Each row is a point on a tangle of strands that fork and nearly touch. The rows are in no order.
In the rows, zero is written as 128.
Two points are linked if the straight distance between their rows is under 48.9. Some points are linked to none.
K_727: [182 132  91  85 106  86 128 159 115]
K_577: [178 137 111 106  88  84 137 165 124]
K_225: [159 128 139 171 118 125 154 158 137]
K_805: [108 142 146 133 146 101 133  87 157]
K_550: [113 108 154 175 163 162 156 138 122]
K_12: [ 98  95 135 149 169 161 180 171 112]
K_258: [ 94  91 130 146 105 134 197 182  82]
K_654: [115 132 152 131 132 157  93  97 175]
K_287: [106 120 140 154 141 126 164 128 155]
K_985: [125 155 157 114 105 151  47 105 125]
K_849: [155 138  85  75 164 101 113 109 104]
K_334: [128 125 160 182 145 148 144 130 126]
K_441: [157 122  61  80 172 142 100 101  93]
K_122: [156 141  98  91 151 155  61  97  78]
K_910: [103  96 127 154  79 125 194 178  92]
K_657: [146 123 135 170  89 103 178 172 111]
K_877: [130 126 148 149 135 153 116 117 170]
K_173: [121 151 117  86 109 163  29 114  71]
K_262: [156 122  57  69 165 122 115 120  99]
K_157: [133 123  93  73 111  92 137 137 159]
K_595: [ 84 130 168 163 141 159 115  90 142]
K_505: [121 135 141 107 140 143  85  91 174]
K_345: [135 132 104  82 140 105 120 119 170]
K_764: [168 140 143 152 121 112 133 142 140]
K_125: [142 164 147 106 126 121  62  86  97]
K_817: [135 133 121  89 149 131  97 102 170]
K_546: [ 99 130 121 121 112  82 166 126 154]
K_541: [136 141  99  92 132 169  44  98  58]
K_548: [105 106 115 130  92 117 177 160 151]
K_26: [112 100 140 166 163 170 166 160 126]
K_15: [172 141  92  99 158 147  75  98  63]
K_578: [103 150 164 129 101 161  57 103 142]
K_105: [119 117 151 162 143 171 129 124 162]
K_736: [118 114 108 104  80  95 162 151 158]
K_972: [139 148 120  88 157  98 104  91 134]
K_457: [109 114 125 144 120 118 172 149 155]
K_241: [ 99 149 173 142 109 151  73  92 140]
K_544: [143 140 169 174 123 153 104 115 135]
K_25: [107 116 137 167 119 108 190 162  99]
K_462: [145 113 137 176 122 140 171 175 124]
K_648: [ 98 129 119 115 130  89 157 118 172]
K_667: [126 138 177 182 115 173  97 115 121]
K_934: [127 120 105  95  99  94 149 145 162]
K_984: [135 129  87  66 117  78 137 134 139]
K_269: [ 81  88 118 139 122 140 192 170 130]
K_393: [ 89 129 162 175 160 127 160 108 117]
K_396: [193 137  91  89 147 122  99 136  98]
K_90: [107 116 166 173 144 186 123 123 142]
K_10: [130 110 126 163  78 114 186 179 107]
K_466: [115 131 120 105 138 104 137 114 181]
K_383: [186 136  82  97 160 131  95 113  70]
K_202: [120 149 138 105 150  99 110  83 149]
K_114: [ 91  96 125 148 141 138 189 166 120]
K_687: [101 128 150 151 147 124 143 102 157]
K_660: [128 156 141  95 105 151  36 105  99]
K_140: [166 141 135 153  94  83 158 161 120]
K_942: [149 144 101  81 161 103 100  97 114]
K_434: [ 94 141 172 158 126 150  97  91 137]
K_350: [ 83 126 168 170 161 149 143 101 124]
K_921: [ 80  91 117 134  88 130 190 161 135]
K_139: [166 131 120 132  75  87 151 171 127]
K_784: [191 134  77  82 134 109 116 148 105]
K_769: [153 142 159 171 129 139 122 125 137]

A fork is a point with three links. Follow the links from the first point to the second and name the forks in between, in order.
K_934 / K_817 => K_157 K_345
K_345 / K_287 => K_157 K_548
K_505 / K_934 => K_345 K_157
K_654 / K_546 => K_345

Name the points in between on the shortest way along the links from the first point to the second, in order.
K_595 / K_173 => K_434 K_241 K_578 K_985 K_660
K_225 / K_114 => K_764 K_769 K_334 K_550 K_26 K_12
K_505 / K_921 => K_817 K_345 K_157 K_934 K_736 K_548
K_90 / K_345 => K_105 K_877 K_654 K_505 K_817
K_10 / K_396 => K_657 K_140 K_139 K_577 K_727 K_784
K_383 / K_541 => K_15 K_122
